Points, in no order, along strands that fork and pass close to each other.
Points whose rows are less than 51 apart are linked; no others are. Some points are linked to none.
Niri: [-12  21  -2   0 -17  -1   9   1  -8  13   7  13  -8  -1   2  -3  25   4
   6  26  -2  -8  -5   4  -6  -3 -12 -19 -20 -14  -3 -21  14   2]
Viko: [ -6   1  33 -18  18   9   5 -17   7  15   1   8   9  14  16 -10   2   6
  17  13  -6 -16 -23  17  -8   3  16  -2 -29 -10   0   3  -4  -1]
Ler: [  5  16   8   1 -13  12  -7 -21  -2   8  11 -14 -15   1  -7  20   0   0
  10  19   0   5  -3 -10   7  -7  -8 -13  -6  -3   9 -17  -9 -15]
Nis: [-12   1 -18 -13   6 -17  15  -7  -2  -1  -9  20  27   7  -2 -16  19  -3
  16 -13  -5   7   3   7  -3   0  17  10 -12   9 -10  20  20   5]
bupe: [  7  -4  21 -12  16  16  -6 -24  13   7  17  -4 -18   3  14  13 -22  16
   6  15 -11  11   6  -3  13  -2   9 -11   5  -4   5  -3 -20  -7]
rolev: [ -5   5  -1  15  -1   5 -11  19   4  -4  13  -9  -6  21 -15   6  -6   7
 -20  11  10 -19  -7 -20  -3  -5 -36  -6  -7  -3   8  -2   2   9]
Pom: [ -8   9 -26   5 -19 -19   6  11 -13   0  -5   7  12 -10  -3 -18  13 -13
 -10  -8   4  16   2  -6   2   7  15  11  11  -1  -9   0  19   2]
mone: [ -8 -11  -3   5   6   2  -6  28   2 -14  -4  -8  -3 -11  -2  -9  -4  11
  -5  -2  -1  -1  17   0  12   1  -3  10   9  -4   4   8  -3   6]
pilu: [ -3  11  -7  -3  -3  -5   8 -16  -6  11 -18  31  14  -2  18 -29   9 -18
 -10  -5 -14  -1 -17  14 -17   7  20 -10 -14 -10 -19   8  15  11]
zopib: [  1 -10   6 -10  14   9  -4 -18  16   3  16   2 -13   0   6  14 -19  22
   9   7  -9  22  19  -8  15  -6  11  -5  17   6  -1  16 -15  -6]
Bote: [-15 -10   5  -4  -1  -1  10  31   1   5  -4  21 -25 -22  17   9   9  30
 -10  25   0  -6  20  13  -4  -2 -18  -8  10 -19  -8  -8   1  21]
resuz: [  4   1  -8   2  -8 -15   5   1 -12  -3   1 -18  21  -2 -13   1  -3 -17
   3 -23   7  13  -1  -3   2   8  23  22   8  17   2  -4  16 -15]
Pafig: [ 17  11 -13   3 -14   7   6 -27  -8  17   3  -1 -28 -18 -16  17   5  -8
   3  13   4  37  26   4   4 -13   5  -9  35  -3  14 -26 -23 -13]
sibuz: [  1  22 -19   7 -24 -21   0 -12  -8  13   3  15  19   5  -3  -4  14 -16
 -17  -4  10   3 -15 -15  -8   5   7   0  -7   6 -12 -14  29  -4]
zek: [  3   4   7   7   5   8  -6  -1   0 -10  10 -28   5  16 -12   5 -15  -4
   5  -4   3  -9 -10 -12   6   2  -4   6 -16   8  13  -6   2  -8]
tilu: [  4  -8  19   2  15  16 -14  15   1 -14   3 -26  -1   4   1  -3 -14   3
  -2  -1  -2 -17 -10  -1   9   6  -4   5 -18  -7  12  -7  -9   1]
vikef: [ 10  -8  27  -9  12  13 -16  -1   7   1 -13  -8 -16 -24  28 -17 -26  -9
  -4   8  -6  -2  -5  18  10  11  10  -5   0 -20   1 -11 -17  10]
Fev: [  5 -12   0   9  -2  -7  -1  15 -10 -14  -1 -33  14  -2 -13  -7 -17 -15
  -3 -26   7  13   3  -1   6   8  20  30  14  17  13  -2   2 -12]
nivon: [ -8 -25 -11  -1  18   9  11  37  15 -21  -6  10  12  -2  19 -16  19  11
 -23 -15 -17 -20   5  19  -6  12  -4  -1  -4   2  -9  17  -4  10]
zuda: [ -2 -15  22  -3  15  19 -17  22  10   2 -10  -2 -28 -25  21  -5 -12  13
 -28   2   1 -30  -5  14  -5  18 -24 -10  -1 -22  -8  -7  -7  19]
Tada: [  6   4 -10  19 -10 -12 -11  -1  -1   0  -1  -1   9  11  -5  -9 -24 -21
 -35 -14   7  -5 -14 -21 -11   6  -3   3   7   5  -4   1  13  11]
Rasi: [  4   1 -13  -1   2  -7  -8 -13   4   2   2   8  -1  -5  -1  -2 -12   2
   2  -4  -3  32  16  -6   9  -3  15   2  23  14  -3  18   4   1]
Mase: [ -2  26  -4 -14 -10  -7  16 -24   1  16   0   8   5  -1  11  -5  24  -5
  32   8  -8   1   1  10   2  -3  15  -6 -23  -4  -7  -8  26 -12]
Duba: [ -6  -8   1  12   6   4  -9  35   7 -11  12  -6 -12  10 -12  15  -2  26
 -15  10  10 -20  13 -18   1  -5 -34   3   3   2   4  10  -6  10]
beke: [  3  -7  26 -16  19  -4   5 -13  -2  -7 -17   3  26  -2   0 -17   1 -10
  33  -9  -8  13 -10  19  -3   7  23  23  -3   5  -2  14 -15   7]
Kam: [  9  -3   1   7  -9  -6 -17   3 -13   6  -6 -27 -11 -19  -1   0 -20 -19
 -18  -7   6  20  -3  -5  12   9  16   5  25  -5  15 -16 -16  -1]
Rana: [ -2  -8 -12  11   2  -3   8  33 -15 -24  -1 -25  10  -6 -16  -6  19  -7
   3 -17   0  -4   7  -1  11   5  -1  21  -4   0  15 -17  -1 -11]
kotov: [  2   7   4  -3 -11  -2   3 -17   2  14   1  14 -24 -14  11   9  -1   9
  10  29  -6  22  33   3  14 -12   3 -17  22  -3   1 -16  -4   1]
pava: [ 20  10  15 -16  14  -4  -2 -41   0  12   1  -9  16  12  -5  15  -3 -19
  37 -17  -3  24 -12   9  -3   7  26   9  -1  15   6   3  -7  -9]
vemi: [  2  15  27  -8   5  10  -5 -20   3  16   4  -3  -6   4  18  -4  -5   0
  12  16  -7  -8 -15   7   3   0  14 -10 -28 -10   3 -10   1  -5]
Dal: [  6  -6 -10   4   0   5  -7  -3   4 -11  13 -18 -11   2 -20  16  -9  12
  13  -4   0  22  24 -11  18  -7  -3   7  22  19  11  12  -7 -16]
vasil: [ -3 -10   3  -7   9  10   0  15   8  -1 -13  14  -2 -13  25 -26  -8   1
 -20  -4 -14 -17  -7  24  -9  14   0 -12  -5 -15 -20  11  -5  16]
ratot: [  7  -8  14  -2   9   9 -19   2  -3  -2   1 -27 -24 -19  -1   8 -20   1
   2  11  -5  14  14  -1  18  -1  -1  -3  17 -10  16 -14 -27  -4]
dap: [-12 -13   3 -12   9   9   6  20   6  -3  -7  15  -1 -15  23 -22  11   9
 -11   3 -15 -12  -2  24  -5   9   8  -8 -11 -16 -12  -3   3  11]
Loker: [  2 -13  21  -1  14  15 -13  13   7  -9  12 -20 -19  -1   4  22 -12  28
   9  12   4 -10  12  -9  17  -5 -10   3  -1  -2  10  -1 -22 -10]
fofo: [-14   5 -22  -2 -17  -9  16  20  -4  -7   8  15  -5  -2 -15   1  35  19
  17  10   7  -3  17  -6   9 -14 -22  -3   0   4  -7   6  12  -7]
kaza: [ -5  16 -11  10 -16  -4   5   1 -10  -1   9 -13  16  15 -15   0  14 -10
  -8  -5   6 -13 -18 -10  -4   4  -7   0 -23  -1   3 -19  16 -11]
fot: [ 14   8   3   5 -12   2   0   3 -22  14  -6 -22 -21 -26 -13  22  -7 -15
  -1  19   7  16   1   5   7 -16 -13  -6  12 -13  17 -24 -26  -6]
tanaf: [-13   2 -22   1  -1  -6  15   6  12  -8  12   3  16  28 -14  -2  29  13
  10  -5   4 -21  -2  -5  -1  -5 -14  -2 -24  11   4  11  27 -13]
Mobu: [ -3  -2  10 -17  19  -8  14 -10  -3  -8  -7   2  32  11  -6 -11  16  -8
  39 -17  -2   2 -10  13  -4   3  18  23 -16   8   4  11   3  -2]
Fibo: [-14  -6   2  -2  -7  -6  -1  17   7   8  -2  25 -24 -17  22   2  -3  26
 -14  25   1   4  21   1  -2  -2  -9 -13  19 -12 -15   5   3  20]
sola: [ -7   7 -24  10 -18 -21   5  23 -19   1 -13  10   3 -22  -2 -17  13 -16
 -19   0   7  14   4  -1   0   2   2   0  17 -16  -2 -11   8  13]
Totef: [ 16   8 -13   1 -12  -2  -1 -34   9   8  16 -16  15  20 -21  36  -6 -15
  12 -23  15   5  -8 -14  -8  -1   4   2   0  29   6  -7  15 -21]
Lin: [ -6   9  -9  20  -7   0  -3  12  -5  -5  12 -12   6  24 -16  -1   3  -8
 -20  -1   7 -21 -20 -16  -9   3 -23  -5 -20  -4   8 -13  11   3]
Nak: [ -5 -18  -7   3   9  -1  -2  30  12 -15   1   6  -2  -1   5  -4  -7  24
  -8  -3  -2  -5  24 -10   9  -2  -3  13  16   8  -7  27  -1  10]
Nodi: [  8   9 -18  -5 -11  -6   3 -23  10   0  11  -7  16  23 -21  25   1  -6
  26 -23  12  -1  -2 -10  -3  -8  -3   1 -10  31   4  13  26 -14]
deve: [-16  -8 -11  -8   0  -7  16  34  -7  -8  -9  13 -11 -23   8 -12  32  10
   2  15 -10   4  24  19   5  -2  -4  -4   1 -15  -1 -16   4   7]
Tok: [ -2  20  -6  -3 -26   7   2 -25   6   8  11  -7  -1  13 -16  23  19  -4
  26   1  11 -12  -9 -10   8 -11 -13  -9 -16  11   4  -4  15 -23]
gobun: [  5  -9  -7   1   6   8  -8  -6  10  -4  18 -10 -21  -4 -12  17 -12  19
   3   6  -2  25  28 -11  20 -10  -2  -4  32   5   8  10 -18  -8]
Zulo: [  4 -10  22   1  18  15 -17  18  -2 -14   0 -30 -12 -12   1   4 -15   9
  10   7   0  -6   5   0  18   5  -2   7  -3  -6  14  -9 -19  -4]
ruk: [ 12  -4   9  -5  19  -7   1 -28   2  -7   9 -21  21  29 -18  20 -23 -17
  28 -24   6   5 -11  -3 -17  -3   7  15  -7  30  16   7   4  -9]
bik: [ -3  -1   1  -9   8  -7  -1 -16  -1   6 -16  24  12  -2  12 -17  -8  -3
   3  -4  -9  10   0   5  -6  -1  18  -2   5   2 -20  27   1  12]
fira: [  2  -9  -6  11   6   0  -2  38 -16 -19  -9 -29   2 -13 -12  -7   9 -17
 -14 -14   2 -10   1   0   9  12  -8  14  -2 -13  17 -20  -8   4]
maf: [  9  13  17 -18  13  -8   1 -42   0  14  -6   2  23  14   1   7   6 -18
  40 -10  -3  12 -15   9  -8   3  22   7 -16   9   2   5   0  -1]
gez: [ -9  -6   2   3  13   9  -1  14   9  -4   3   2   8  21   4 -15   3   4
 -22  -5  -9 -29 -20   8  -9   8  -7 -11 -25  -8   0   5   6   9]
tafa: [  0 -20  18  -8  16   8  -4  -6  13   1  -5  13 -11  -8  29   2 -28  20
 -11   4  -8   1   5   6  -2   1  12  -2  16  -3 -14  27 -22  13]
vukud: [-11   6 -12  -1 -19   0  15  16   4  -1  14  19 -14   4 -13  16  28  27
  15  25  13  -9  11  -8   3 -20 -35  -8   4   1  -6   7   4  -4]
lil: [ 16  11  12   3   7  11 -19 -35   5  17   7   5 -14   5   9   2 -23  -5
 -21   7  -9  14 -11 -12  -2   2   8 -21   2  -8   3  -4 -10   3]
muga: [ -2   4  -9 -17   9 -18  10 -16  -5  -1  -8   8  25   4  -6  -3  13  -8
  36 -20  -1  11  -1   9   0   0  21  16 -10  14  -6  17  17  -4]
sope: [  4  27   6 -18 -11   3  12 -33   8  18   4  -1  -4  -2  12   7  19  -6
  47   7  -6   3   4  10  11  -6  16  -4 -18   5  -1 -11  12 -22]
Tubo: [ -2   7  -8   0 -13   1  21  24 -17   2  -2   3 -14 -16 -15  12  25   5
  16  23   7  -1  10   7   7 -25 -29  -4  -5 -11   4 -13  -8  -9]
guk: [  0  -4 -12  19  -5  -8   1  36 -13 -15  -4 -23   5   0 -16  -5   0 -23
 -30 -17   7 -12  -6 -10  -4  10 -17  12   2  -9  10 -21   0   9]
von: [ -4  10   2   1  -6   5  -1   1  -6   9  -6   6   1  -5  15 -23  12 -17
 -18   2 -12  -8 -25  14  -8  15   9 -12 -22 -24  -2 -22  13   5]
sosaf: [-13 -23   2   0  16  21  -1  25  18   0   1  13  -8  -1  26   3  10  26
 -35  -8 -10 -41 -15  26 -19  18 -18  -4 -11 -11  -3   3  -7  10]
pil: [ -4 -10  15  -1   1  15  -2  16   4 -12  16 -15 -17   2  -3  21   5  33
  23  13   8 -21  11  -6  15 -13 -17   1  -8   2   9   1 -13 -18]
tadum: [  0 -12  18   0  17   5 -10 -23  11   9  -6  21   5  21  13  -3 -27   6
 -15  -2  -5  -8 -11  -5 -19  -3  -1 -16   7   6 -18  36 -16  21]
Fibap: [ -1  18 -17   5 -13 -13  -1 -13  -9  14  -8  24  16   1  10 -20   5 -16
 -22  -7  -2   2 -19  -7 -12   9  12  -5  -8  -7 -15  -1  23   6]
Bav: [ 11   0  13   4  16  11 -18 -32  11  12   2  16  -6  15  13  -3 -31  -1
 -25   1  -9   6 -14 -12  -8   2   3 -18   3  -3  -8  16 -12  12]
Tibud: [-16  -8 -24   1   0  -9  11  41  -6 -19 -10   5   3 -16   1 -18  31   2
  -3  -2  -8   8  17   7  10   3  -3   4   6  -8   2  -5   3   3]
forup: [  1  -9  23  -1  14   8  -9 -18   9  13  -9  23   6  16  15 -13 -23   3
 -16  -3  -4 -27 -23   8 -26   5  -5 -18  -4  -5 -18  29 -16  20]
Kozek: [ 16   1   6  -7   6  -7   1 -28  -5   7   3 -19  22  12 -10  15 -14 -22
  17 -27   5  16 -15   2  -8   8  23  15  -1  22   6  -3   4 -10]
Pilit: [-10 -18  12  -1  15  19  -6  28  15   2  -1   8 -25 -17  24   5   0  30
 -32   0  -1 -36  -6  18 -14  20 -25  -5  -4 -19  -8  -1  -4  16]
Kep: [ -2  10   7   3  -9   2  -4   5 -15   0  -2 -15  -5  -8  -1  -3   0  -9
   1   6  -3  -1  -6   0   8   6   3   0 -12 -14   7 -18   0  -4]
nurud: [ 14  15  -3  11  -7   3 -21 -27  -1  14  11   8 -14   4  -1   9 -16  -6
 -24  13   0  15  -8 -20  -3   0  -4 -17  13  -3   4 -14  -4   0]
Mifod: [ -9 -23   4  -6  10  -3  12   7   9  -5 -15  26   8  -1  19  -4 -10  29
  -6  -4  -3  -7  10   7 -12   2   8   7  14   4 -25  44 -11  17]
fovu: [  9  22  -4   4 -20  -4   7 -28  -4  22  -3  24 -21 -10   9   8  10  -4
   8  35  -3  24  27   4   4 -13  -1 -20  17  -3   2 -28  -1  -1]
Kasuk: [ -5 -12  28  -5  14  15  -7   2  14   7   6   0 -10   8  22  11 -16  28
  -6  13   0 -23 -13   1  -7   3   0  -4 -14  -8  -2  10  -9   5]
Siso: [ -4  21  -8   6 -25  -1   3 -11 -10   7   8  -7   7   7 -17   9  16  -9
   7   6  10 -11 -13 -11   0  -4 -12  -3 -15   0  -1 -16   9 -15]
posi: [  8   7 -30   8 -16  -6  -2 -19   6   0  13  -2   0   4 -22  23   1  -2
   9 -12  11  28  15 -15   1  -2  -2   2  27  27   0   9  10 -14]
rudo: [ -1  -7 -19  11  -9  -3   8  23 -11 -24   3 -20   9   1 -23   2  15   0
  15 -12   7  -2  17  -8  12  -3  -8  21   2  15  12  -1   7 -16]
luve: [  3 -20   7   3  22  -7   7   1   2 -23 -17  -5  24  12  -9 -19 -19 -15
   7 -22  -2   0   0   7 -15   1  13  24   8  19  -2  26  -7  11]
mebep: [ -2  -1 -25   7  -2 -23  12  -5   6 -11   6  -2  23  24 -18   5  -6 -12
   2 -24  11   0   2 -14 -16  -6   2  17  -5  26  -2  15  30  -2]
nado: [ 14  -9  29  -7  16  12  -2  -3   0  -7 -16 -10  13 -10  14 -24 -21 -17
   6 -10  -7  -8 -21  21  -1  14  17   8 -10 -12  -1   5 -24  11]
nad: [ -3  11  -9   5 -22   8   7   9 -10  -2   4  -7  -9  -3 -23  18  19   3
  20  11  12  -1   4  -8   9 -20 -28   0  -3   6   7  -4  -4 -16]
dif: [-11   0  -8  -4  -4   6  12   9   7 -13  13  -5   4  19 -16   5  30  17
  20   0   7 -24  -1  -7   9  -9 -19  -3 -22   6   8   1  14 -20]
dibid: [-10  -1 -23   1  -1 -14  11  13  -5 -11  -8   7  19  -1  -4 -17  10  -6
  -3 -14  -4  11   9   1   4   4  11  15   2   5  -8  15  18   2]
nekob: [ 11  10   1   7  -9  -4   3  17 -28  10  -9 -21 -11 -26  -9  14   1 -18
  -5  13  11   3  -7   5   4 -10 -16  -2   0 -21  11 -29 -16  -2]
nom: [ -6  28  -3  -5 -23  -4  12 -16  -5  18   1  11  -5  -2   5  -3  30  -3
  19  18  -4  -2  -1   4  -1  -7  -1 -12 -22  -7  -6 -23  19 -11]
zaka: [ 15   9   1   2 -26  10  -1 -24  -6  10  12 -27  -3  -4 -24  31   3 -17
  10  -9   9  18  -1  -6   6   0   6   2  14  18   7 -23  -8 -29]
pabo: [ 11  21 -14   5 -19 -16  -8 -28  -5  16   5   8  21  13  -3  10  -2 -17
 -11 -10  12   5 -19 -18 -14   4   6  -2  -6  13  -7 -10  25 -11]
bis: [  8  -6   8  -5  10   5 -10 -17  11  10  -6  14 -19 -15  25 -10 -26   0
 -11   8 -15  24  14   6   7  -3  21 -15  25  -7  -4   5 -16  10]
mub: [ -8  -3   9 -10   0   0   2   6   2  -1   2   3 -12 -14  14   0   2  21
  17  14  -6   5  19   2  13  -5   6   0   1  -3  -3   2   1  -4]
Faz: [  9  -2  -4  11  -7  -7 -21   5 -12   9  -9 -14 -23 -23  -2   2 -20 -18
 -24   0   6  23   6  -6   7   3   0  -6  35 -11  15 -12 -21  10]
Tuka: [  0  -1 -14  14 -21 -15  11  25 -17 -11   6 -19  16   5 -27   5   7 -18
 -16 -14  14  -8  -4 -15  -4  -1 -15  17   3   6   5 -24   7  -7]
rapal: [-13  -8   7 -13  16  -9   5 -15  10   6  -2  23  12  21   6   1   1  18
  15  -1   0  -7  -2  -2 -12  -7   8   1  -5  11 -13  33   5   7]
bukev: [ -7 -22  11 -17  25   2  19  15   5 -19  -7  12  21   2   9 -15  19  18
  22 -11  -7  -6   2  18   1   3  17  18 -11   3  -1  20 -10  -1]
zibo: [  2  11 -12  17 -18 -11 -10   7 -12   2   3   2   0   1  -9  -2  -8 -14
 -27   4  10   6 -12 -20  -5   3 -12  -3  10  -4  -1 -10   6   9]
vok: [ 15  11  -2   4  -7  11  -4 -29  -3  12   9  -3 -29  -9 -12  20  -5  -2
  -3  17  -1  28  16  -7   5  -9  -2 -16  23 -10  12 -24 -23 -10]
tipev: [ -7   7  -3   2  -1   1  -8  -4   5   7   6  11  -4   7   5  -4  -8  12
  -8  13  -2   0  -2 -11  -1  -4  -6 -11  -5  -1  -9  11  11   7]
zut: [  2  15  -9   2 -32  15   6 -11   1  -1   8  -6 -10   6 -30  33  20  -3
  25   5  17  -3  -3 -14  12 -25 -28  -5   0  15   6   0  -1 -21]
tava: [ -2  20 -13  10 -21 -11  -5  -1 -14   9   0   7  -4  -6  -6   3   4 -11
  -7  12   9  14  -4 -12  -1  -3  -5  -6  12  -3  -3 -13   5   0]
Tizo: [  0   1 -28   2  -8 -18  13  -4   8 -14   9  -7  17  20 -25  13   5  -3
  20 -23  13  -5   8  -9  -1  -6  -5  13  -6  31   3  16  33 -11]
Botep: [ 13  -5  -1  12   2   4 -27  -4   6   7  -5  -1 -25 -15   8  -4 -30 -12
 -33   1   0  15   2 -11   9   5  -5 -13  28 -11   7  -1 -17  16]
Ver: [  9 -12  22  -1  20  13  -5   3   3 -14  -7 -14  14   9   6 -17 -21 -11
  -2 -10  -5 -17 -23   9  -2   7   5  10 -19  -5   5   6 -14   8]
Fef: [  3  -5  23  -3   8  19 -18   7   6   5  -7  -5 -21 -15  21 -11 -21  -3
 -18   6  -5 -19 -17  13   0  14  -7 -15 -10 -22  -5 -10  -7  15]
Gekun: [  6  -4  -9  16   4 -14  -4 -15   1  -5  -5   3  19  22  -8  -6 -31 -22
 -22 -23   4   0 -10 -15 -21  -1   4   7   8  18  -3  16  13  13]
robed: [ 15  -7   9   1   4   7 -14  -7  -7   2  -2 -28  -5 -13   3  -4 -26 -17
  -4  -8  -4  21  -4   5  13  11  25   9  13  -3  15 -11 -17  -5]
lavuz: [-13 -20  10 -18  13  -4  17   4   7  -2 -11  28   6 -10  25  -5   0  30
  14   0  -4   2  14  13  -2   0  20  11   6   0 -20  32  -4   7]
zin: [ -3   3 -14   9 -10  -8 -10  19  -6   1 -15  10 -10 -26   7 -21  -7 -12
 -23   2   2   8   6  -1   1   5  -2  -5  21 -17  -5   3   4  20]
bolag: [-12 -16  16 -12  19 -11   0 -22   9  -5 -13  19  22  29  -4  -2  -4   3
  17 -10  -1  -5  -1  -1 -22  -2   4   7   5  17 -13  34  -6  18]
Faf: [-11   8 -26 -10  -9 -11  13  -3  12  -2  10  17  13  19 -12   3  27  14
  19  -3   9 -12   3  -2   1  -8  -9  -6 -18  12  -7  21  33 -10]
kap: [ 14  15   6   7 -22  16  -3 -23 -11  14  10 -22 -12  -4 -22  31   5 -17
   7   5   5  11  -8 -12   5  -9  -7  -6   4   4  10 -26 -18 -24]
deleg: [-10 -11   1  -2   4   8   9  23   3 -14  14  -4  -3   9  -7   8  27  31
  17   6   5 -27   8  -7  10  -9 -17   2 -17   0  10   1   2 -19]
zep: [ -4  -5  -9  13   9  -6   2   2   9 -10  -3   4  15  24  -5 -13 -16  -6
 -17 -14  -1 -12  -2 -11 -14  -4  -5   5  -3  13  -5  25  11  17]
nok: [  6  -2   4   8  13   0   1 -15   6 -11  10 -21  12  30 -13   9 -29 -11
   2 -15   6  -6 -10 -12 -11  -4   1  11 -11  20  13   5   7  -7]
zez: [ 15  17  -7   5 -17  -7 -10 -34  -2  17  15  -9  16  17 -12  27  -8 -17
  -8 -14  11   7 -14 -18  -9   4   7  -2   1  21  -1 -19  14 -17]
vavo: [  6 -14  11  -5  16  -3   6   0  -5 -19 -17  -7  25  -3  -2 -20 -13 -19
  14 -22  -4   9  -8  17  -2   9  24  27   3   9   1  14 -10   6]
Reto: [-18  -9  -8  -7  10  -9  12   1  14   6   1  28  13  21   6  -2  10  28
   0  -2   1 -14   3  -2 -12  -7  -2   1  -9   8 -19  36  16  10]
bufu: [ 14  19 -15   4 -28  -8   3 -26 -10  22  -1   8 -14 -19  -7  18  14 -16
   2   8   9  35  17  -1  -2  -9  11  -3  33   7   3 -29  -6 -17]
sato: [ -4 -21  15  -4  24  -7   6  -5   4 -16 -18  12  25  19  -3 -15  -8   1
   9 -15  -5 -12   0   9 -19   2   4  13   7  14 -16  32 -15  17]
visi: [  3  -2 -17   4  -1 -23   8  -7  -6  -4  -3  -4  25  10 -13   0 -11 -18
  -2 -32   6  14  -1  -6 -10   4  20  21   8  25  -6  12  23  -2]
tola: [ -5  -4   5  -4  -5   0  -3   3   1   4   2   2 -21 -18   9   7  -4  13
   7  23  -6  15  25  -1  15 -10  -1 -10  19  -5   2  -5  -8   2]
sog: [-11   5   0  -2   5   7   5   4   1   3   3   5   9  13   6 -17  19  -2
  -7   1 -11 -15 -25  11  -6  10   2 -11 -34 -15   0  -7  14   0]
Vaz: [-15  -6  -1 -12   0   0  12  26  -2  -3 -11  16  -9 -22  24 -19  25   5
  -4  11 -18  -4  10  29   3   8   6 -12  -9 -21  -7 -18   9   9]
Mep: [ -9 -10  -3   4  15   3   6  15  11 -11  -2   6  13  21   1 -13  -3   7
 -15 -11  -4 -21  -3   0  -9   2  -7   7 -12   5  -6  20   6  11]
bofa: [ 20  27  -8  11 -17  -4 -17 -33  -3  19   6  26 -17   1   4   9  -5 -15
 -28  15   4  26  -3 -18  -9   0   0 -16  18  -7   4 -24  -1  -7]
nosu: [ -6 -21  14 -19  23  -3  15   5   5 -14  -1  10  16   3   6  -1  12  24
  37  -8   2   0  11   8  10  -4  17  26  -2  10  -1  25  -4  -6]
gok: [ -7 -21  10   0  28  16   6  26  13 -17  10  -6  10  17  10   0  24  20
   2  -4  -3 -31 -10  12   0   5  -2   5 -32   1  15  -4  -6 -12]
pab: [-14 -15 -17   2  10   0  10  38   4 -20  -5   4  11  -3   8 -16  30   7
 -14  -9 -16  -4   7  11   5   8   0   1  -7  -4  -1   2   4   5]
tefe: [-12  12 -34  -1 -21 -17  15   8   0  -8   5  14   8   3 -17  -1  31   6
  16   0   7   3  10  -9   6  -9 -12   1  -1   9  -9   8  26  -7]
bago: [ -6  -1  -4   8   0   4  -7  27  -3  -5  -7   1  -8 -10   2 -16   7  -9
 -28  -5  -6 -11 -10   7  -3  12 -15 -10  -6 -21  -3 -10   4  17]
Gor: [ -7  16  -8   0 -14   3  18  18 -17   8   0   4 -11  -7  -9   5  33  -2
   6  24   0  -8  -4  11  -4 -11 -24 -17 -19 -18   5 -27   4  -5]
tas: [ 13  31  -4  10 -23  -7  -1 -31  -8  24  -1  27 -15  -5   8  10   9 -13
  -6  32   0  20   8  -5  -5  -9  -6 -22   7  -6  -2 -32   3  -6]
laf: [  4  -9  -9  10  -4   1   0  15  -7 -19   6 -28  -3   0 -25  13  -1   7
  22  -7  10   4  20 -10  19 -11  -8  16  13  20  15   6  -3 -18]
Sumor: [  9   4   1   0 -24   3   1  -8 -10   1   9 -32  10   1 -23  21   1 -20
  10 -18  12   3  -6  -7   4   1   6  14   3  20   6 -21   3 -28]
motu: [ -6  -3   2 -12   8   1   8   2   4  -7   5  -1   3   0   3  -4   7  18
  28   0  -3   0  12   1  13  -5   9  10 -10   6  -2  14   4 -12]
rez: [ -6   0  -3   1  -7  -3 -11  10   3   6  -9  20 -16 -19  17 -15 -12   7
 -19  16  -4   9  13   1   1   0   0 -14  18 -10 -11   9   2  21]
tovis: [  8   0  23  -8   9   9  -7   1  -5  -6 -11 -16   0 -18  19 -22 -13 -15
   5   1  -9   0 -14  17   8  12  20   7 -15 -17   6 -13 -12   0]
Zake: [ -7 -21 -11   0  10  -4   8  22  14 -13  -9  18  11   2  10 -11  -5  22
 -13  -9  -2  -9  17  -2  -7   0   1  11  15   7 -18  41  -2  18]
suv: [  7   9  -9  18 -19   0  -5   4 -10  -5  12 -23  -4   9 -31  24  -6  -8
  -5   2  16  -3  -8 -18   2 -11 -26   4   7   9  12 -13  -9  -8]
govi: [ 14  -6  -7   2   8   4 -19 -20   8   7   1  14 -24 -11  11  -8 -28  -3
 -29   2  -8  30  15  -8   5   3  11 -14  35  -8   2   5 -14  11]
Gapo: [ -8 -15  19 -21  19   1  18   5   5  -8 -11  19  14  -7  22 -19  11  15
  19   1 -11  -4   1  24  -5   3  22  11  -7  -5 -14  17 -10   5]
ditol: [-18 -12   5   0   7   7   0  33   8   3   2  16 -23 -13  15   5  14  28
 -21  15  -2 -21   1  14 -11   8 -23  -9  -3 -19  -6  -9   3  17]
Ganu: [  6  -8  10   4   4  -1  -7  14 -11 -13  -7 -32   7 -11  -3 -11 -15 -14
   1 -15   0   7  -4   5  14  13  21  23   4  -2  16 -13 -10  -6]
kezez: [  3  20 -14   3 -26 -11   2 -16 -11  15   1   5  -4 -15  -3   7  10 -11
   6   9   5  23   8  -8   3  -5   6  -2  16   3  -4 -15   8 -11]
letad: [  5   8  23  -8   5  16 -10 -20   4   8  12 -12 -19  -1  12  10 -12   6
  11  22  -9   1  -3  -2  10  -3   5 -13 -10  -7   6 -13 -12  -8]
ruzaf: [ 13  -1   2   3   1   5  -7  -3  -9  10  -2 -18 -31 -24  -6  16 -12  -3
  -1  20   1  23  19   3  11 -14  -8 -12  27 -13  18 -20 -28  -1]
Lufo: [  1  -9   6   2   9  12  -7   3  11   6  -8  20   0   3  17 -23 -18   2
 -27  -8  -9 -27 -18  14 -19  10 -10 -17  -7 -14 -20  18  -2  18]
Nek: [ -7 -12   3   7  11   3 -11  36   4  -8  -1  -6 -14  -8   0   0  -1  19
 -19   6   4 -15  11  -5   4   2 -25   0   8 -11  -1   4  -8  18]
teniz: [  2  11  37 -20  18   1   0 -35   4  16  -5   3  19  15  10  -4   3  -8
  32   5  -8  -5 -25  13  -9   3  17   3 -25  -3   0   5  -8   2]
bab: [  6   0  10  17   6  10 -24  17   3  -4  -2 -19 -17   2  -2  -1 -24  -9
 -31  -2   4 -20 -15 -12   1  10 -27  -9  -5 -14   7  -9  -6  20]
sadeb: [  1  13   5  -5  -5   0   3  -8  -6  15 -13  17   1 -13  25 -28   7 -16
  -7   5 -14   0 -10  17  -7   8  19 -11 -16 -18 -11 -12  11   7]

A fork is a point with three links. Follow the links from the first point to the second and name the forks in between, in order.
tava, ditol: ruzaf > Zulo > tilu > Pilit
bupe, Kozek: letad
sato, vikef: Pilit
tanaf, sosaf: Zulo > tilu > Pilit
Nis, Loker: Pilit > tilu > Zulo

Follow the links from the first point to the second, and from the first to the third. Name the last point that the two ways share.
ratot, pava, rez: tilu
zep, sosaf, nekob: ruzaf
letad, Fef, tanaf: tilu
nado, deleg, nekob: Zulo
tefe, zep, tovis: Zulo
tava, pava, nekob: ruzaf
kap, vikef, Dal: letad
Dal, ratot, kap: letad
